Points on a hilly landscape, in no order, each with its height.
A ball rolls from a point to whichever of its 2 nearest points has the largest drop for the distance, and stops where none of them is lower. Distance is the straight distance between rows; heights are no part of it.
q589: 5,-8,-15,-14,8,-2,-2,-10,-14,-5,-23,11,1,-22,-18,-28,26,17,-30,-13,21,-2  (h 1.48)
q941: -10,2,2,5,0,-4,6,-13,9,-9,18,-16,-21,-13,10,-23,26,7,-12,15,-3,10  (h 8.18)
q172: 15,-32,-7,27,17,-9,-26,-36,18,-12,9,-33,1,5,4,-11,18,2,-23,10,1,-1  (h 7.97)
q844: 15,-33,-6,-13,-8,-6,-3,17,1,11,-19,-14,-1,8,10,-1,10,-5,11,31,9,-22  (h 2.23)
q946: -11,17,15,6,-5,10,16,-3,-2,13,18,2,-9,15,7,13,-5,-11,-20,-15,-12,12  (h 5.41)
q708: 13,-1,4,-9,6,6,-11,23,-15,3,-5,14,-20,8,7,24,6,-5,6,23,6,-19  (h 3.61)
q782: 13,-4,-10,7,10,1,0,-16,30,-9,31,-25,5,-5,18,-15,-2,-5,0,0,1,12  (h 6.24)
q471: 17,-24,-8,-4,10,-1,-21,24,-20,0,-29,-1,-15,5,5,14,15,-11,16,36,6,-18  (h 2.83)
q603: 2,26,-23,21,-3,21,-14,-25,18,-7,-5,-3,22,-17,1,-4,4,12,11,-36,0,26  (h 8.90)
q235: -20,27,0,4,3,-7,-7,-3,0,-6,19,-6,-42,-11,4,1,30,1,-5,24,-6,5  (h 8.31)
q175: 1,15,2,6,5,7,-16,-26,2,3,-11,-4,-7,7,-4,-24,42,12,-39,-33,12,23  (h 4.93)
q453: 4,5,-11,-23,-5,-10,5,28,23,-11,14,15,-10,-13,1,-4,3,4,29,30,13,-14  (h 5.35)
q359: -26,38,0,-10,3,7,2,2,-33,-7,10,0,-29,-18,2,-8,26,-2,-9,5,-15,11  (h 8.43)
q421: -25,17,4,10,7,14,12,-7,-35,16,-12,-17,-13,-10,6,12,18,-17,-18,4,-37,7  (h 4.36)
q801: 18,-7,13,15,21,14,-18,4,-8,19,8,-6,-8,-8,22,26,14,-11,-13,15,7,-19  (h 4.58)
q809: -3,25,0,15,-6,20,13,3,4,3,17,-11,4,0,21,12,-12,-12,8,-9,-16,8  (h 5.93)
q913: -7,-8,17,-28,-1,-11,25,8,-1,9,18,13,-9,3,2,-15,-13,3,-33,-8,15,-6  (h 5.20)
q516: -4,26,3,9,15,0,-7,0,-21,-29,13,-3,-12,24,-16,20,-15,-9,9,-4,-12,9  (h 4.18)
q852: 7,10,9,-1,17,-12,-8,9,-9,-22,29,5,-9,15,-2,4,-26,-3,9,-8,9,-7  (h 3.89)
q683: 9,14,8,-6,-5,-11,-6,12,-23,-25,-8,-15,-15,29,-18,-3,9,-9,11,19,-12,22  (h 2.49)
q89: 4,-11,9,-25,-10,-10,8,11,22,-2,6,26,17,3,-11,-11,-26,18,4,-15,23,6  (h 3.96)
q176: -14,29,-12,-5,5,12,-17,-10,6,12,-17,8,-4,-16,-10,-12,41,28,-24,-36,15,13  (h 4.74)
q261: 1,-15,3,20,14,-6,-6,-32,6,-3,7,-29,-14,-8,7,-18,34,7,-27,16,-9,-2  (h 8.07)
q884: 9,-2,6,-7,-14,7,3,4,4,3,9,18,28,-19,14,-22,-27,15,11,-24,17,-1  (h 3.48)
q283: -36,9,1,-1,6,-4,14,-23,-11,8,6,9,-18,-7,-12,7,12,1,-36,-12,-10,-8  (h 5.71)
q507: 26,-15,16,-11,-10,3,1,9,-15,-4,1,-27,-2,22,21,-22,11,-10,-2,3,5,9  (h 3.66)
q656: -3,-1,6,-4,-3,0,3,-4,-1,-14,15,-6,13,4,23,-21,-42,-1,16,-23,10,-2  (h 4.04)
q898: 4,4,9,-39,-22,-2,13,29,-16,-15,-2,2,-15,4,6,-29,11,-5,6,12,7,11  (h 4.56)
q725: 1,20,-16,6,-10,18,-7,4,-1,-11,-9,8,15,-18,1,-9,-2,3,16,-20,-4,13  (h 8.79)
q853: -29,-9,-26,14,-4,-7,16,-13,14,-4,-4,-8,12,-12,-9,10,-20,-6,25,9,-29,-7  (h 2.85)
q827: 15,-10,-4,-23,-15,8,9,7,2,4,-16,0,12,1,0,-29,18,6,-12,-5,17,12  (h 2.44)
q268: -1,20,-13,19,15,9,-7,-12,31,-18,37,-9,0,-6,8,-1,-14,-6,12,-9,-2,11  (h 6.55)
q298: -19,17,12,13,-1,4,17,-13,-16,2,12,-12,-17,13,4,12,15,-22,-15,1,-32,20  (h 4.86)
q411: 0,-25,2,-8,-11,-20,5,-3,29,6,-10,13,5,37,-30,15,-5,-1,-16,8,4,-2  (h 5.49)
q717: 27,-19,-20,-1,10,12,-22,-5,-15,-14,-25,-16,14,-11,7,-24,17,4,-14,-14,14,-3  (h 2.48)
q641: 17,-3,1,22,32,17,-16,-8,-15,10,15,-12,-3,-32,28,4,6,-8,-17,-9,2,-18  (h 5.18)
q715: 26,11,14,7,-25,28,13,17,8,27,-4,-8,16,20,15,18,-18,-3,11,-3,-6,10  (h 3.75)
q512: -10,-2,-6,15,9,7,-2,-7,-17,3,-12,-13,-13,-14,1,10,25,-14,-11,18,-19,0  (h 3.92)
q415: -6,-3,-10,-18,-11,-6,17,-4,-5,-15,-12,7,12,11,-21,-18,-13,9,-9,-20,0,16  (h 4.82)
q748: 2,-6,-15,22,30,4,-24,-22,26,2,10,1,1,-19,-1,22,14,5,-1,6,4,-12  (h 7.67)
q886: -17,-9,10,-24,2,-13,6,1,-38,-18,-16,15,7,1,-14,-6,-28,-2,2,-9,-7,-16  (h 5.37)
q989: -18,10,-7,-14,9,-14,5,19,-26,-12,1,27,-18,-17,-17,13,-9,3,9,22,-1,-28  (h 3.87)
q871: 20,-3,6,-13,-25,8,3,17,12,5,-10,0,19,29,10,5,-21,1,31,-6,10,12  (h 4.29)
q345: -17,-11,-6,-9,-9,-25,11,-6,11,4,-26,5,7,38,-49,9,-4,-1,-15,-6,-21,10  (h 5.25)
q193: 3,9,13,-12,5,-11,-5,17,-37,-34,3,-9,-15,35,-5,6,-16,-17,12,3,-10,4  (h 3.29)
q707: 9,-3,16,-22,-29,3,25,27,-16,7,5,-15,-10,14,22,-20,6,-10,3,15,-2,10  (h 4.16)
q982: -34,28,-3,-9,3,-16,16,11,-21,1,-7,34,-14,-2,-32,27,1,13,4,5,-10,-11  (h 3.19)
q58: 0,14,7,-26,-13,-8,16,-1,27,13,1,37,11,-3,-19,-14,4,25,-6,-24,27,12  (h 4.28)
q674: -20,-8,11,-21,-8,-12,9,19,-23,-10,-13,11,-8,9,-10,16,-36,-12,19,13,-16,-11  (h 5.03)
q10: 35,-16,28,-12,-6,7,-10,18,0,14,-11,10,25,19,16,2,-13,4,3,-11,31,-10  (h 5.10)
q490: 24,-13,19,11,10,14,-13,-1,3,30,-2,5,13,9,4,17,3,-5,-27,1,7,-20  (h 5.15)
q403: -17,9,-14,48,-25,11,4,-23,5,42,-17,0,31,-37,-6,18,-5,9,6,-21,-15,2  (h 1.23)
q747: -25,-4,-22,25,15,-3,-4,-25,3,-18,13,-12,12,-19,6,19,-38,-3,23,1,-26,-10  (h 3.50)
q622: 9,5,-8,13,13,18,-3,-3,3,1,25,-12,11,-37,32,-18,-3,1,1,-14,2,-11  (h 5.63)
q519: 25,-23,-1,18,29,-6,-24,-18,30,-4,14,-15,-1,-1,7,7,26,0,-7,21,12,-6  (h 7.84)
q355: -12,-29,5,-1,-2,-19,8,-9,-14,-7,-8,-30,-11,13,-1,-3,3,-17,-2,28,-24,-4  (h 4.67)
q625: -2,-3,4,8,10,-1,-8,-16,15,7,2,3,-8,13,-10,12,28,0,-27,-2,3,-1  (h 2.90)
q328: 3,16,-8,14,0,25,13,-2,-6,-2,22,-35,6,-22,31,-20,-3,-6,4,-8,-21,-1  (h 6.00)
q624: -17,23,-2,-12,7,15,1,9,-38,-13,-10,7,-10,-30,6,-10,5,-11,3,-4,-15,5  (h 8.56)
q917: -6,43,-9,12,33,-3,-20,2,2,-13,27,17,-13,-27,-2,6,-1,7,8,-17,12,0  (h 7.15)
q464: -3,36,-16,14,18,0,-16,-12,33,-15,22,12,3,-15,-8,7,-3,16,24,-18,9,13  (h 6.87)
q965: 21,-13,16,31,-21,8,-2,8,-12,39,-19,-4,31,-3,3,31,-26,0,19,-8,-2,-17  (h 2.62)
q96: -17,24,-5,11,-18,8,12,10,-13,4,-27,21,1,14,-22,21,-19,-5,23,-15,-23,27  (h 1.60)
q399: 12,-10,22,-27,2,-8,6,23,-8,9,12,17,-1,-6,21,-22,-18,3,-4,-3,26,-18  (h 4.85)
q653: 6,-21,-18,-2,-5,-13,5,-9,39,-21,25,-23,-1,8,6,-15,-4,-2,22,22,1,5  (h 5.96)
q194: 0,-8,-12,-4,4,-23,-6,4,36,-20,26,-5,-10,0,-5,3,3,1,29,34,11,-10  (h 5.70)
q394: 19,-11,-25,-7,19,-10,-26,-14,4,-17,-12,0,14,-17,-14,-28,19,19,-9,-10,28,-1  (h 1.94)
q460: 28,-15,3,-2,10,6,-18,-1,-6,-17,-2,-20,0,5,9,-20,15,-2,-13,-7,15,11  (h 3.07)
q669: -3,-2,-9,-7,-5,14,-2,9,-27,-15,-26,2,11,-18,0,-12,-11,-3,10,-10,-6,4  (h 8.68)
q881: -8,-15,11,-9,-2,-19,17,-17,36,9,20,12,9,29,-23,4,-10,4,-32,-14,7,4  (h 5.74)
q972: 12,-7,9,8,-3,-12,1,-10,29,1,14,-5,-14,21,-2,3,24,1,-10,24,5,7  (h 3.49)
q646: 1,3,-3,38,-20,5,-8,-19,14,23,-4,12,42,-35,0,18,-10,10,16,-16,3,2  (h 0.47)
q532: -11,-33,8,2,6,-3,10,-12,-12,13,1,-16,-1,6,12,11,-7,-11,-15,18,-15,-26  (h 5.00)
q929: 5,-3,16,-19,13,-6,-8,28,-16,0,8,29,-15,-1,4,5,-11,-2,3,11,26,-25  (h 4.37)
q245: -9,29,-10,-18,-1,1,-4,0,18,7,2,21,-3,-6,-7,-13,21,20,-9,-22,20,14  (h 4.55)
q764: -21,-11,0,-4,4,-13,4,8,-5,-5,0,13,-16,2,-7,31,-20,-8,13,28,-15,-27  (h 4.54)
q696: -29,4,17,-12,7,-21,20,-11,1,7,26,14,-18,1,-13,-6,0,-1,-40,-6,4,-1  (h 5.47)
q832: 20,-6,4,10,-14,-9,-2,-8,30,-12,4,-29,-21,25,12,-15,23,8,-1,33,1,22  (h 3.97)
q685: -4,2,11,29,-23,12,8,-3,-1,23,-2,13,29,-13,0,29,-27,4,7,-15,-7,-2  (h 1.61)
q222: 34,-20,38,10,20,11,-26,10,4,18,-3,11,22,19,8,10,-5,-1,-16,-11,27,-19  (h 5.53)
q61: -13,-14,-20,3,12,-6,-11,1,-26,-4,-22,-6,-15,-22,-7,8,15,-10,7,30,-21,-17  (h 4.30)
q988: 25,5,17,-11,-19,15,-10,23,-7,5,-22,25,15,20,4,5,-16,2,15,-15,20,8  (h 4.70)
q719: 11,3,5,-12,-20,16,21,4,0,17,-3,6,19,-3,9,-16,-3,11,-13,-22,12,5  (h 2.91)
q224: 5,-25,8,1,-11,-19,4,-5,8,-18,-3,-34,-17,22,5,-16,13,-5,5,42,-20,9  (h 4.38)
q87: -9,11,-18,14,-18,13,14,17,4,14,-31,0,-4,19,-18,7,1,-10,28,-5,-24,31  (h 0.64)
q837: -24,37,2,-7,-11,4,9,11,-15,3,-17,29,-6,-1,-22,19,-2,4,9,-13,-11,11  (h 2.46)
q79: -5,-11,5,-24,-8,2,16,-5,-16,-13,-3,-9,13,11,7,-29,-23,-1,-3,-20,-5,11  (h 4.52)
q875: -2,-9,-15,10,-13,4,6,-2,13,-2,-1,0,20,-8,7,7,-24,0,26,3,-10,-7  (h 2.24)
q293: 2,18,0,23,29,13,-22,-11,12,6,19,17,0,-24,3,16,5,2,-4,-11,7,-4  (h 7.46)
q644: -8,12,-6,3,-11,-4,8,10,-12,4,-23,-6,-15,16,-14,7,22,-17,9,13,-23,24  (h 1.57)
q985: -11,7,-17,20,9,-5,-15,-14,3,-4,-11,-7,-11,4,-14,19,25,-3,-2,8,-5,7  (h 3.47)
q474: 36,-2,13,26,-33,24,8,23,8,51,-21,-17,26,12,4,24,-22,-1,27,4,-5,-3  (h 3.21)
q518: 7,-27,-11,-8,1,-2,7,4,23,7,-3,-8,11,-6,14,7,-16,1,25,18,6,-18  (h 1.52)
q843: 4,-6,8,-12,15,-22,-15,9,2,-29,24,-13,-13,18,12,-8,-20,-7,20,14,13,-14  (h 3.03)
q963: -5,31,-23,15,-18,16,-10,-10,25,24,-22,0,18,-2,-8,-4,19,24,13,-36,-2,35  (h 8.98)
q226: 5,1,-2,-27,-12,5,9,38,-8,-5,5,10,-12,-14,17,-13,9,-5,18,25,7,-16  (h 4.97)
q504: -23,3,15,-5,6,-19,14,-17,17,17,8,27,-4,21,-29,16,-4,7,-43,-12,3,-7  (h 5.73)
q164: 6,-1,-1,-30,-4,1,4,12,-18,-2,-15,23,-4,-9,-10,-21,9,12,-17,-10,23,0  (h 1.95)
q53: -9,-37,-7,7,20,-8,-8,-10,-21,-5,-7,-14,-6,-17,8,8,-3,-7,1,20,-9,-31  (h 4.65)
q98: 7,-31,4,-10,10,-16,-7,7,13,-8,16,-7,-2,-3,21,-11,-17,-8,17,17,22,-26  (h 2.26)
q168: -22,-16,-7,-5,-9,-10,20,-19,0,5,-27,8,15,8,-35,-1,-12,4,-18,-18,-19,6  (h 5.06)

For each start below, name the point where the ball stops.
q886 -> q87
q669 -> q589
q10 -> q646
q176 -> q589
q268 -> q589
q345 -> q589
q696 -> q518
